A landscape with many peaks, sampled at points; each row gives a point and its height.
A climber steps from a point to whichever of its 4 nearest points has the largest rise for the distance, and stops where none of them is higher. Distance is the straight distance between rows; heights are no part of it.
nodaf: [89,126,118,121,104,111,92,94,96,88,103,100,68,112,88,101,132,113,124,97,120,76,103,96,111,111,79,109,91,86,109,81,94,63,111,111,97,83,91,96,91,75,102,93,78,94]  height 781
Gebad: [81,78,85,105,107,62,114,84,82,116,89,73,128,106,122,70,88,101,90,79,90,98,112,115,89,96,115,85,112,111,76,73,134,105,108,110,78,102,96,115,104,128,96,135,117,82]  height 622
zol: [138,121,120,96,95,117,101,118,105,58,106,130,64,105,92,127,119,95,87,139,92,108,61,100,128,105,107,112,89,108,123,116,93,115,125,90,106,100,112,87,101,92,95,44,65,132]  height 621
pap: [116,93,100,113,79,133,111,119,94,90,123,113,67,127,91,99,111,98,104,96,96,85,134,84,120,103,72,108,110,78,86,104,68,97,113,94,106,75,87,85,90,71,100,100,72,100]  height 784
vake: [102,125,83,101,130,90,102,89,104,134,101,91,138,110,106,134,63,119,110,92,87,123,94,111,113,122,152,81,106,117,85,94,122,122,89,102,103,118,100,119,91,128,119,101,142,86]  height 227
rutuz: [96,99,108,68,107,116,108,90,104,73,127,95,105,73,101,92,98,67,83,114,99,126,95,86,100,92,112,91,95,115,102,146,83,113,86,96,105,112,109,93,105,95,112,93,101,134]  height 662
nabi: [102,97,105,84,87,102,107,102,114,78,110,101,90,75,98,107,99,91,80,110,103,97,99,101,106,69,89,92,113,101,101,125,56,87,88,89,91,110,94,97,102,88,102,97,81,101]  height 667
Bibaf: [93,70,87,107,93,111,115,87,96,107,81,93,105,104,117,84,104,87,94,96,72,81,135,104,78,109,97,110,103,101,74,87,101,109,117,110,93,70,100,90,117,98,89,121,104,83]  height 818
nov: [117,81,78,121,99,114,113,120,96,109,102,116,67,99,107,97,90,88,114,91,86,93,140,88,110,111,92,104,114,106,91,87,94,110,112,113,100,72,88,100,109,78,98,108,88,101]  height 747
taniz: [125,84,60,123,85,80,132,118,88,135,106,75,123,114,122,84,90,91,85,85,74,92,127,111,104,105,98,92,122,108,68,94,134,125,121,107,98,103,87,112,118,123,92,139,112,86]  height 597
dudid: [88,63,87,79,93,93,106,116,110,90,111,100,138,101,115,53,74,89,88,78,101,118,103,105,88,61,120,91,100,108,91,131,120,114,102,92,85,145,92,118,111,127,101,127,80,120]  height 697
naguz: [105,117,73,118,117,83,81,91,103,148,75,78,145,119,90,135,73,135,107,88,90,89,103,104,105,138,142,87,84,109,119,75,106,97,86,112,114,86,111,108,114,111,104,124,152,78]  height 359
subaz: [89,132,111,113,114,101,70,100,97,96,81,112,93,115,77,127,121,103,133,120,126,87,83,97,107,99,74,114,86,120,127,79,83,68,105,99,105,108,114,97,72,85,100,66,80,99]  height 751
vulon: [123,111,89,105,104,110,92,94,79,97,86,103,74,104,76,108,92,77,107,89,101,93,125,88,115,130,101,107,105,97,95,95,96,120,112,96,114,82,100,96,100,91,118,92,98,91]  height 648
mir: [130,99,70,114,87,124,111,101,99,130,97,105,87,112,120,98,99,100,103,100,55,88,155,106,97,135,93,90,109,110,88,83,99,134,129,115,122,74,82,118,119,96,97,99,102,91]  height 543
vek: [79,37,101,83,88,94,107,121,102,87,117,108,93,106,106,72,109,79,85,87,122,81,125,91,85,52,96,91,114,111,58,104,78,102,116,86,79,106,84,103,126,98,78,128,99,101]  height 729
gerep: [86,64,102,99,122,76,113,89,86,104,77,77,130,110,119,66,103,112,106,80,128,98,104,100,76,74,96,98,89,94,90,81,125,94,86,118,93,87,113,96,112,100,71,126,115,81]  height 687
ruzi: [96,101,116,82,113,96,105,105,85,86,94,105,108,78,78,108,100,75,87,116,105,120,80,114,106,111,110,101,100,96,93,121,85,103,96,79,117,135,120,84,88,94,115,80,104,115]  height 698
Bonop: [126,118,92,115,93,113,111,116,85,99,107,97,89,102,110,117,93,86,90,105,89,109,122,85,124,123,104,100,101,109,107,107,108,110,114,108,115,70,89,107,99,84,127,68,94,130]  height 513
nuvo: [106,122,96,110,97,99,93,86,93,97,78,92,95,104,87,104,115,107,118,81,115,93,105,90,93,127,83,98,91,91,100,75,101,79,103,118,108,78,105,109,103,91,102,90,94,74]  height 768
vudu: [103,110,128,95,93,115,83,121,118,75,107,119,85,89,83,120,122,86,115,136,99,112,47,109,116,77,90,112,92,98,133,114,81,84,119,85,74,117,122,81,85,93,96,59,88,132]  height 719
kip: [79,63,91,106,86,82,113,106,91,119,94,63,134,111,125,56,85,90,85,99,95,105,98,96,81,60,95,92,97,98,74,97,136,99,102,88,78,110,103,116,100,123,92,159,96,84]  height 788
nafa: [113,101,88,100,86,105,107,88,91,108,88,95,90,90,103,89,99,88,119,90,120,94,125,99,84,123,94,107,99,95,95,77,92,104,96,96,108,77,97,95,115,76,104,97,93,96]  height 761
Tagan: [76,80,90,76,99,91,105,102,99,85,109,91,126,97,115,72,102,93,70,95,105,117,89,101,93,87,115,71,106,108,100,126,117,114,75,100,102,143,102,106,113,117,88,113,95,118]  height 715
nasul: [107,132,115,112,102,102,77,92,88,143,63,95,114,116,80,133,89,133,123,96,109,95,83,87,96,129,117,111,78,98,95,80,110,93,105,113,116,86,105,89,74,95,98,108,123,72]  height 647
mos: [97,111,115,91,90,101,93,106,82,88,85,101,91,79,73,120,113,92,110,111,114,106,75,98,109,105,97,116,91,109,110,112,75,93,108,75,108,103,112,83,74,89,103,74,100,116]  height 699
debo: [96,68,99,112,92,78,119,105,93,108,90,85,117,99,117,65,92,92,98,94,102,87,104,108,87,78,90,89,109,90,63,78,126,98,113,109,86,102,103,109,111,115,87,139,107,86]  height 739
zofer: [95,54,78,103,85,97,108,98,107,104,115,100,113,106,122,66,89,63,95,97,100,100,128,91,83,84,90,96,117,111,75,98,102,107,106,101,88,110,95,101,122,105,90,126,91,111]  height 738
limi: [69,88,127,119,113,109,95,88,126,84,122,84,87,77,90,87,129,115,114,100,116,84,88,120,85,69,56,107,79,69,120,105,57,46,104,99,90,97,110,97,111,83,72,124,85,88]  height 435
tofe: [100,128,105,105,111,97,79,109,88,125,68,129,102,125,71,141,98,103,110,122,91,108,95,81,104,138,117,108,97,114,112,92,107,110,114,104,111,85,110,97,81,101,108,66,111,99]  height 534
Bof: [119,89,64,127,108,75,108,93,92,147,104,77,132,118,105,102,75,110,108,89,64,98,105,122,107,122,121,87,99,90,100,85,126,130,107,110,104,100,95,117,109,119,99,105,125,78]  height 796
Vulus: [106,130,95,133,103,104,74,93,92,115,66,91,98,110,72,119,109,129,140,95,113,85,113,93,92,144,94,114,92,96,109,75,114,89,105,123,131,79,104,98,87,92,95,100,118,78]  height 733
zep: [85,118,110,131,104,111,88,74,98,105,82,99,95,93,65,106,132,122,143,79,111,83,111,104,95,127,63,111,76,88,114,89,97,66,115,114,124,80,103,97,96,80,87,98,96,72]  height 753
turub: [81,73,102,79,100,87,106,91,100,96,90,87,122,101,99,77,88,117,81,96,111,120,91,103,68,76,120,80,113,105,100,103,107,102,75,99,101,128,116,101,116,113,97,105,106,107]  height 731
nadu: [101,66,91,83,97,113,106,110,106,94,125,104,89,90,107,86,97,93,81,105,93,96,108,95,98,67,94,77,121,108,98,130,85,102,90,78,87,113,95,107,138,83,88,99,92,125]  height 659
fuv: [117,79,119,65,86,117,115,131,128,64,141,122,76,64,108,111,117,66,77,110,89,73,78,95,114,50,81,85,106,84,82,159,68,81,106,93,80,132,99,108,103,93,98,90,73,137]  height 623
gisup: [140,125,82,111,84,105,105,97,90,124,87,104,100,111,102,104,74,101,127,97,74,100,138,111,89,142,114,98,107,87,96,81,110,113,95,126,109,67,99,92,89,104,92,109,95,65]  height 269
tosu: [104,126,104,115,92,102,102,96,94,81,93,108,71,107,88,115,116,96,106,102,109,102,90,98,101,103,77,127,101,89,93,98,96,86,101,96,96,93,96,94,95,75,111,75,70,116]  height 771
kede: [80,90,111,60,106,108,89,83,88,108,86,84,121,100,81,112,101,97,82,91,112,118,64,104,91,103,124,93,106,96,97,113,97,96,73,103,104,124,125,98,77,97,102,96,102,105]  height 717
Rofiz: [101,80,100,101,94,117,106,104,114,83,118,104,68,91,103,92,113,94,94,89,103,76,109,92,88,67,75,97,112,74,87,97,67,81,110,89,97,84,71,87,113,88,90,110,73,103]  height 799
Nive: [125,111,81,110,86,93,104,97,87,116,87,91,115,112,109,107,56,107,98,95,82,107,131,100,97,141,109,110,106,99,118,88,110,131,92,115,108,89,107,101,100,105,101,104,115,75]  height 324
kiz: [100,106,56,100,121,76,105,93,97,124,100,81,134,107,119,110,80,119,96,94,74,107,98,111,111,103,123,75,127,103,106,107,132,135,85,110,103,123,94,119,101,137,117,99,130,76]  height 238
kel: [110,61,108,111,102,92,108,81,90,117,80,99,101,101,114,68,101,103,114,103,105,94,115,102,65,84,111,98,96,91,103,85,103,101,97,100,110,78,102,90,121,102,87,127,95,85]  height 804
nifu: [128,111,104,127,95,116,113,122,90,104,109,112,72,120,111,113,100,92,111,101,78,104,140,95,135,132,90,112,111,93,83,89,112,118,122,118,120,71,80,100,107,76,96,91,91,128]  height 636
deni: [98,76,89,92,114,77,102,90,94,124,92,85,115,96,113,79,95,105,93,84,96,103,109,98,86,92,119,101,104,105,102,94,128,117,86,106,91,99,93,110,96,127,105,118,112,83]  height 660
Zifi: [114,93,82,115,108,97,107,79,93,134,68,83,116,99,107,87,91,123,107,84,87,94,112,108,80,110,114,101,105,87,95,68,122,115,86,115,98,85,111,106,109,120,89,115,112,75]  height 696
fud: [136,112,86,111,105,109,110,100,100,105,106,117,97,104,118,100,75,99,84,108,75,96,131,92,112,142,94,92,104,111,91,112,123,135,92,111,113,106,87,107,104,116,114,98,101,109]  height 412
nipat: [78,61,90,120,112,71,112,95,99,119,85,48,143,111,122,72,92,106,87,80,110,93,104,105,84,85,110,91,100,120,71,68,141,73,86,103,88,108,107,112,89,128,95,148,110,78]  height 658
fiva: [108,91,69,100,127,72,109,86,86,129,78,79,133,108,110,113,69,125,96,86,89,100,111,115,101,113,127,95,105,102,113,84,124,116,84,107,91,97,100,122,108,120,93,111,130,81]  height 404
levu: [67,66,91,94,122,63,111,92,113,118,84,66,154,106,124,63,81,111,88,84,103,113,87,97,101,70,136,84,103,123,90,81,124,94,88,94,78,125,86,112,99,134,99,141,112,83]  height 639
zase: [91,110,89,78,119,89,86,86,115,134,78,87,120,107,92,117,74,117,90,100,99,121,107,107,101,122,130,99,110,96,111,93,105,107,87,112,116,97,107,101,84,98,115,101,123,82]  height 601
fudib: [86,73,98,87,98,103,95,79,101,109,104,105,106,97,118,67,92,88,92,109,106,112,106,98,84,95,109,92,112,101,107,114,95,115,94,100,95,99,103,113,122,102,82,123,103,100]  height 759
ges: [91,119,112,80,93,98,90,80,89,117,87,103,108,104,82,117,99,109,106,103,121,122,80,94,89,117,119,108,100,98,107,104,105,94,97,96,112,100,129,95,75,98,114,101,106,86]  height 704
zofu: [122,124,98,97,120,92,104,104,102,110,119,100,131,103,98,124,63,114,94,97,76,117,101,95,116,125,137,98,111,107,89,101,137,135,83,115,112,107,99,121,89,120,124,80,132,89]  height 85
ris: [81,127,131,123,121,113,91,87,121,69,95,87,92,97,82,99,144,101,125,100,130,82,83,103,89,96,48,122,78,99,114,94,81,53,101,110,94,102,109,78,91,81,95,100,105,93]  height 885
Mifa: [83,100,105,87,121,83,90,91,104,129,76,84,119,105,102,109,90,148,91,82,121,107,82,107,92,110,125,95,96,97,109,88,116,96,68,116,102,86,103,91,97,110,99,117,116,83]  height 786
lafe: [72,68,96,72,118,82,104,95,112,95,105,98,150,96,121,68,71,113,84,92,107,126,78,114,82,58,139,84,113,93,101,106,113,100,72,70,87,134,101,110,104,123,99,126,101,115]  height 720
Dov: [95,129,122,122,109,110,77,95,81,104,89,111,72,118,65,113,130,118,135,114,109,79,96,99,104,125,81,127,85,95,113,78,104,68,124,89,89,93,90,89,97,81,109,70,93,98]  height 772
pomus: [55,64,90,109,120,72,104,97,103,115,71,55,136,107,118,79,85,124,102,91,129,80,101,104,91,79,104,94,92,102,93,77,132,85,92,100,94,95,122,94,92,112,78,133,117,76]  height 612
zofom: [72,114,132,94,112,99,57,103,103,94,87,84,93,92,85,119,112,95,126,126,127,106,69,89,94,92,107,127,83,113,103,99,83,59,108,79,96,113,139,98,84,95,106,89,100,110]  height 722
nukur: [125,110,90,106,96,92,94,111,98,130,101,91,120,110,91,123,65,111,94,88,81,111,115,100,93,150,132,102,101,103,102,88,131,125,94,121,120,91,104,100,80,110,126,89,122,80]  height 198
reb: [89,106,114,107,74,118,117,107,107,94,113,117,61,97,105,101,118,94,94,102,114,83,104,93,108,83,68,107,101,80,102,95,70,84,103,99,82,90,80,82,94,76,96,113,79,101]  height 790
gir: [105,99,104,101,83,129,109,130,106,65,146,138,67,103,95,108,135,82,84,106,92,103,102,84,134,89,80,112,94,103,86,123,80,104,102,100,99,100,71,86,102,77,117,77,75,116]  height 769
malo: [96,134,139,95,101,95,57,115,111,78,108,128,68,95,79,124,141,104,118,130,93,110,41,107,111,106,101,110,110,129,136,104,71,67,131,92,94,112,115,74,90,107,103,53,93,102]  height 684
nelof: [100,140,115,124,84,109,98,106,87,80,96,130,53,120,86,111,135,121,103,131,104,100,70,115,114,125,87,134,102,111,148,82,87,100,122,96,79,81,92,94,82,86,102,58,73,109]  height 673
kovop: [111,111,91,97,92,104,106,88,103,103,106,95,109,91,102,95,75,87,101,106,86,110,111,94,104,118,113,92,113,101,95,98,96,120,84,97,110,100,117,107,84,109,123,97,114,100]  height 459
nofid: [119,105,107,76,99,102,105,106,99,76,125,99,91,70,90,120,106,77,89,117,99,111,75,98,125,76,94,108,80,102,97,128,89,118,98,65,112,121,114,105,90,104,109,69,88,137]  height 688
Gon: [141,114,112,100,103,115,111,100,99,78,97,110,95,101,79,115,97,79,104,123,92,125,98,83,122,142,121,86,86,122,103,122,125,110,107,92,115,89,82,110,105,105,124,69,84,134]  height 422
sota: [71,118,115,94,112,99,74,94,115,73,111,91,87,62,95,111,112,110,115,102,122,100,73,129,97,64,48,111,94,76,113,111,71,48,95,109,84,107,120,91,95,74,98,102,113,113]  height 554
Naze: [73,46,107,99,92,84,97,88,88,91,84,82,115,106,110,65,110,102,108,80,122,93,92,97,53,66,75,94,83,99,94,93,88,70,105,87,92,96,106,102,108,91,76,132,97,89]  height 582
Deso: [73,97,99,83,97,97,82,81,93,94,82,89,109,79,82,104,94,117,94,95,128,109,80,102,60,82,109,87,94,81,100,101,81,80,71,93,102,108,132,97,95,99,98,109,110,101]  height 734
badok: [107,121,117,129,69,128,116,127,93,70,108,138,64,130,96,121,109,93,82,112,90,93,91,101,123,102,85,109,107,106,110,104,90,104,128,103,91,76,84,91,90,73,109,63,69,124]  height 802
Fidoz: [76,57,109,67,120,84,94,89,100,104,89,88,145,100,113,91,88,121,85,80,108,127,65,98,86,71,140,85,103,99,113,105,117,81,77,83,101,134,115,97,97,120,88,124,113,102]  height 724
nage: [109,148,128,105,95,106,81,120,95,84,93,119,63,109,87,137,128,98,115,133,95,110,61,100,115,125,93,119,95,111,143,93,86,87,124,102,92,106,107,82,83,99,108,56,84,113]  height 615
tifig: [82,53,113,95,96,87,98,94,100,89,85,80,117,91,124,54,96,96,94,97,123,100,112,96,55,64,105,101,88,104,83,92,103,86,97,95,88,98,101,112,123,97,77,126,98,106]  height 637
vev: [87,129,117,83,97,110,68,98,95,117,66,126,115,119,78,130,111,107,107,125,118,99,68,91,96,126,128,113,86,105,116,78,103,101,93,115,125,101,115,100,66,104,99,95,113,101]  height 670
felu: [71,94,73,83,137,73,97,94,97,143,89,88,135,103,106,111,66,125,97,95,98,111,92,102,103,106,124,70,109,121,109,98,116,114,75,104,78,126,98,125,97,122,102,115,126,84]  height 311
Buper: [113,109,102,92,100,104,101,101,96,97,107,111,114,88,91,120,79,86,85,116,90,116,99,96,108,131,126,81,100,113,109,122,120,128,111,99,102,106,107,105,93,109,111,82,113,114]  height 408
rebag: [114,131,99,109,110,97,98,106,82,100,90,113,94,99,76,129,108,82,108,113,97,117,85,95,117,129,109,111,93,111,110,98,96,103,104,80,126,105,110,95,80,105,94,71,91,111]  height 800
zaba: [99,87,97,72,101,106,94,108,102,85,140,115,101,80,129,81,96,77,77,100,105,107,108,96,86,79,109,60,100,110,83,135,91,95,96,82,108,129,89,101,122,110,96,103,98,124]  height 634
Gimus: [111,121,119,111,89,105,104,111,99,84,110,126,67,105,88,113,115,89,100,121,104,100,77,102,119,82,83,112,96,92,115,98,88,93,110,81,81,91,97,91,82,82,103,73,82,109]  height 765
Forug: [105,94,72,103,92,101,120,106,93,115,120,98,123,100,121,77,75,99,84,96,74,106,131,106,94,109,109,90,107,109,83,95,111,138,110,110,88,103,84,117,115,121,89,124,107,95]  height 787
Tuk: [117,112,85,101,91,124,123,107,103,90,113,112,80,91,115,99,81,83,92,106,94,106,128,100,106,123,99,98,109,118,100,118,104,117,99,109,122,92,88,92,123,97,111,101,96,105]  height 661
Peda: [71,66,119,88,104,105,103,110,103,90,111,107,85,95,95,84,138,111,90,84,114,78,95,108,81,46,79,107,100,60,91,112,52,67,95,108,84,98,103,94,120,76,78,125,79,114]  height 500
nes: [103,121,127,102,87,100,92,93,117,69,113,100,74,90,85,102,122,92,111,117,120,89,73,112,119,66,80,122,93,98,126,90,77,76,99,87,83,98,114,79,91,91,102,77,90,119]  height 723
tonip: [111,87,111,95,74,127,112,123,124,60,131,125,76,90,98,118,128,80,62,111,90,85,70,92,116,66,83,103,101,89,87,121,70,92,128,84,98,101,88,86,82,93,100,71,78,147]  height 726
Gos: [99,130,121,129,77,106,87,87,99,94,111,129,64,135,69,110,128,100,108,108,98,81,100,103,111,120,55,136,93,90,127,92,112,85,124,90,79,75,76,84,93,74,100,99,79,112]  height 780
binan: [120,84,79,131,106,88,95,94,94,141,77,66,106,107,111,110,94,124,118,91,97,81,102,117,84,119,113,97,105,103,103,61,116,102,93,111,113,75,110,116,104,109,78,108,134,60]  height 574
milut: [77,69,109,78,85,95,97,111,110,79,111,112,80,94,98,82,97,99,78,97,101,96,88,102,90,51,80,97,108,98,103,142,68,82,86,79,85,110,93,104,113,91,91,110,76,111]  height 779
lasok: [79,94,118,102,104,115,111,87,101,81,114,97,80,84,101,86,130,119,105,100,120,82,89,93,89,66,59,104,95,69,110,100,62,69,94,104,84,99,98,96,98,77,96,106,79,87]  height 709
Pak: [118,127,106,127,80,105,104,121,88,83,102,151,67,112,99,108,135,106,99,124,92,95,96,105,132,124,92,110,85,117,116,109,101,115,124,101,100,78,93,97,85,89,98,50,80,117]  height 740
Dama: [108,88,69,92,94,121,119,106,99,99,115,113,100,96,119,74,85,90,84,99,80,117,118,93,89,113,108,89,114,118,93,114,113,132,109,100,121,103,96,108,130,97,108,116,100,100]  height 618
zape: [77,76,94,83,129,73,97,91,107,113,93,98,132,105,110,81,90,113,87,91,98,127,91,103,92,93,131,84,111,100,115,103,125,98,82,100,92,128,95,108,92,115,104,118,121,102]  height 716
Pepu: [93,94,100,78,110,97,91,79,102,111,99,89,122,91,88,104,66,98,86,90,107,129,110,95,95,105,120,90,110,103,108,114,102,136,74,107,109,117,101,86,74,120,113,104,121,92]  height 515
kaz: [93,75,60,84,107,90,121,92,97,101,116,96,127,110,134,58,88,86,86,98,93,117,123,104,96,78,104,88,119,112,84,110,124,135,107,99,94,131,87,115,116,127,104,143,96,97]  height 654
Bonil: [117,107,117,88,83,115,114,126,107,65,119,115,76,92,110,107,105,84,83,116,87,99,84,88,146,95,91,107,111,114,96,125,88,106,119,86,109,109,104,91,102,100,117,75,69,140]  height 727
Sez: [116,112,106,90,96,96,86,105,87,123,85,97,119,103,83,131,78,100,108,98,97,110,108,74,98,131,109,97,103,100,118,82,111,124,100,103,106,88,109,103,66,102,122,97,111,105]  height 370
dop: [86,116,125,83,89,110,88,95,120,84,112,92,86,75,93,94,118,96,108,96,113,98,55,108,97,75,68,122,88,97,104,101,64,67,91,89,86,115,112,102,90,87,87,100,87,120]  height 663
dalu: [76,102,113,114,118,105,82,90,110,83,99,82,99,87,98,88,129,118,118,97,138,95,107,96,77,84,65,88,74,77,111,94,71,50,91,103,95,102,110,93,106,78,98,110,92,87]  height 671
Kab: [107,85,102,77,76,126,111,142,121,65,150,118,77,94,103,110,104,89,56,106,112,85,104,91,111,64,59,85,112,99,78,124,71,94,103,107,95,97,72,78,106,88,98,76,81,113]  height 736
Ril: [80,77,79,88,102,73,118,102,108,94,116,80,136,108,127,63,89,91,81,76,109,105,107,95,105,74,111,82,113,122,60,95,130,108,103,96,82,139,82,116,103,137,94,158,95,96]  height 703
duzet: [80,102,80,103,125,70,116,99,103,105,102,96,128,103,128,64,85,110,80,99,91,112,107,105,98,88,134,72,109,112,88,111,131,127,92,106,88,141,89,114,113,120,107,110,116,97]  height 633
Bez: [126,119,65,97,100,91,108,99,98,101,111,112,135,104,110,112,72,106,101,89,69,102,113,105,114,141,119,93,113,98,87,115,127,150,88,106,116,90,98,127,103,123,109,93,123,85]  height 145
Tosa: [111,98,127,84,90,115,111,120,105,74,117,110,87,82,111,114,106,76,80,106,99,121,91,83,128,77,104,77,99,111,101,137,98,100,102,80,111,112,103,89,112,99,109,79,94,150]  height 690
bom: [113,85,90,118,93,96,120,86,96,115,85,103,95,98,102,77,101,107,112,90,83,83,113,121,81,116,97,100,104,98,107,69,104,98,104,109,89,69,110,103,116,114,92,116,119,89]  height 867
Gek: [105,89,84,97,87,109,119,100,99,100,113,114,81,105,117,100,91,84,100,102,98,97,135,93,112,115,106,98,118,99,95,108,81,106,98,110,116,82,77,91,121,73,97,94,90,95]  height 791
Kivi: [81,119,117,93,114,106,71,88,111,95,91,101,93,90,99,112,110,109,119,112,132,105,87,91,82,112,95,109,85,96,109,99,78,81,85,94,114,92,122,99,90,95,94,104,102,82]  height 735
Buri: [88,113,123,134,78,116,97,98,95,92,113,112,55,119,83,99,122,107,113,90,108,76,103,91,105,102,72,129,82,84,110,89,93,71,123,100,83,75,88,76,95,69,98,88,81,100]  height 785
Maz: [101,101,109,105,96,105,83,82,81,128,78,86,107,99,92,111,101,119,112,91,117,108,95,103,86,125,95,113,85,95,110,83,103,102,96,131,110,81,105,96,88,97,98,103,117,68]  height 710
Gava: [137,139,78,91,108,111,126,96,102,103,130,103,123,101,118,116,72,107,108,85,59,116,122,111,126,125,137,96,115,97,73,106,141,139,89,123,108,115,69,127,106,138,124,94,112,98]  height 49
luvip: [115,142,88,82,107,113,111,93,118,93,122,104,125,99,123,100,82,82,90,85,84,127,111,100,99,111,135,69,103,119,85,121,118,127,85,112,113,131,95,122,111,128,121,86,103,113]  height 27
lol: [90,131,119,99,110,88,52,94,94,90,66,120,92,96,75,102,121,108,125,116,121,92,61,90,104,105,99,121,97,97,115,92,93,72,100,96,110,110,114,101,84,90,99,80,107,109]  height 732
ledir: [101,98,128,65,96,97,97,126,107,76,115,113,75,58,93,113,117,82,97,117,112,101,63,122,109,51,92,114,91,76,104,119,78,96,107,73,88,109,102,98,85,92,96,81,92,135]  height 657
sutid: [81,68,110,75,96,124,102,117,121,71,127,117,87,88,94,92,121,98,94,104,110,66,97,86,91,37,77,102,118,76,83,130,68,81,100,99,82,97,91,103,95,94,75,103,80,117]  height 701
doriv: [101,93,116,77,86,105,88,107,117,71,122,107,61,76,94,101,118,91,94,93,104,81,78,99,99,48,73,114,106,83,90,126,67,77,96,76,72,109,106,97,85,75,87,86,87,98]  height 593
bezuk: [101,79,90,96,89,102,101,117,105,98,112,122,87,92,116,98,105,98,92,106,87,89,127,91,119,84,86,107,114,107,91,110,71,90,97,99,114,101,81,81,112,72,106,108,86,107]  height 820
vodal: [123,82,55,116,97,97,120,103,97,137,96,88,110,114,123,95,82,96,112,95,65,82,125,119,97,113,87,105,111,102,80,83,128,139,107,117,102,95,85,103,118,122,88,119,117,83]  height 506
sul: [139,124,55,118,116,86,111,102,107,142,103,98,126,126,118,119,74,100,109,90,49,96,121,113,111,128,113,83,96,98,106,103,143,146,95,118,117,89,98,117,102,135,110,99,131,74]  height 247
zovur: [142,124,105,95,90,113,107,108,109,99,96,104,98,107,94,123,77,89,110,113,72,109,124,91,114,152,117,96,92,112,103,101,126,126,99,104,122,93,101,97,104,111,124,73,102,120]  height 303
rar: [76,126,111,114,102,101,93,78,111,91,91,101,80,98,93,112,118,83,102,95,114,96,103,86,98,89,71,113,79,97,102,95,80,74,90,85,101,93,99,97,96,77,98,103,96,85]  height 755
Kotu: [88,103,127,84,91,96,90,109,107,86,93,90,99,81,70,124,115,81,114,117,104,103,75,102,99,80,96,100,79,107,94,107,77,93,99,79,93,114,127,87,90,90,106,78,106,126]  height 713
modu: [109,123,96,142,94,106,109,100,94,99,105,113,56,113,78,98,115,103,111,106,101,86,112,97,112,125,71,131,92,69,112,76,97,76,124,109,90,71,80,90,90,74,100,96,91,91]  height 782
zuv: [106,99,93,80,93,115,98,110,102,75,119,108,96,87,110,106,85,83,79,101,102,97,105,103,111,98,105,79,112,102,95,128,79,115,94,84,118,109,87,103,106,99,108,94,90,119]  height 635
sibe: [95,73,94,123,124,67,103,95,84,133,60,69,126,111,107,97,96,116,111,81,112,88,101,97,96,95,113,96,80,102,110,67,131,100,88,115,105,82,101,106,117,122,79,125,129,63]  height 611
Fugal: [125,122,101,138,80,121,102,124,89,79,100,134,62,119,93,113,118,115,107,106,89,98,122,96,121,129,86,119,98,101,97,97,94,122,128,103,106,79,67,90,93,73,102,65,74,99]  height 760
mulo: [73,105,123,63,94,94,81,82,107,93,89,86,94,73,86,111,103,82,90,103,116,93,74,104,91,67,111,102,99,102,95,128,74,82,73,77,100,117,131,100,93,101,106,88,95,122]  height 712
tur: [115,109,82,103,104,85,77,93,104,149,88,75,113,112,91,127,83,131,118,83,77,99,115,118,97,138,128,110,93,98,116,69,116,121,104,101,107,78,104,109,105,116,111,108,134,50]  height 828
vafu: [86,129,148,139,106,110,79,94,119,89,102,109,61,120,67,79,142,116,118,115,119,70,102,91,124,104,42,140,74,97,123,87,89,69,110,91,103,82,87,81,103,84,101,89,85,103]  height 775
vufo: [107,95,69,87,105,89,123,97,85,112,109,90,126,105,120,61,86,87,92,77,78,117,115,104,104,89,122,81,117,109,77,104,128,138,105,108,84,130,76,125,123,136,92,120,111,99]  height 586
mun: [100,104,103,123,117,104,105,84,92,103,82,93,90,82,103,84,106,115,129,97,119,85,120,104,77,122,78,97,83,78,104,72,86,68,100,118,105,70,117,94,121,84,81,110,103,76]  height 750
sovim: [95,96,107,84,94,103,88,85,106,85,102,92,85,86,92,108,99,75,88,95,113,116,102,97,85,99,104,94,92,96,107,103,92,92,86,92,108,110,113,96,98,91,100,90,101,89]  height 773

For each start below, name the point where the climber stops.
modu -> bezuk
rar -> bezuk
Bez -> bezuk
limi -> bezuk

Call two points neighbours if one is among the 4 nearest of the other. Go from one point of each pair to the other, from neighbour to neighbour, staying as high as possible. Name the lowest point that can't be avoided.
ris, bezuk -> nodaf
bom, Forug -> kaz
bom, sovim -> rar
bom, badok -> nafa
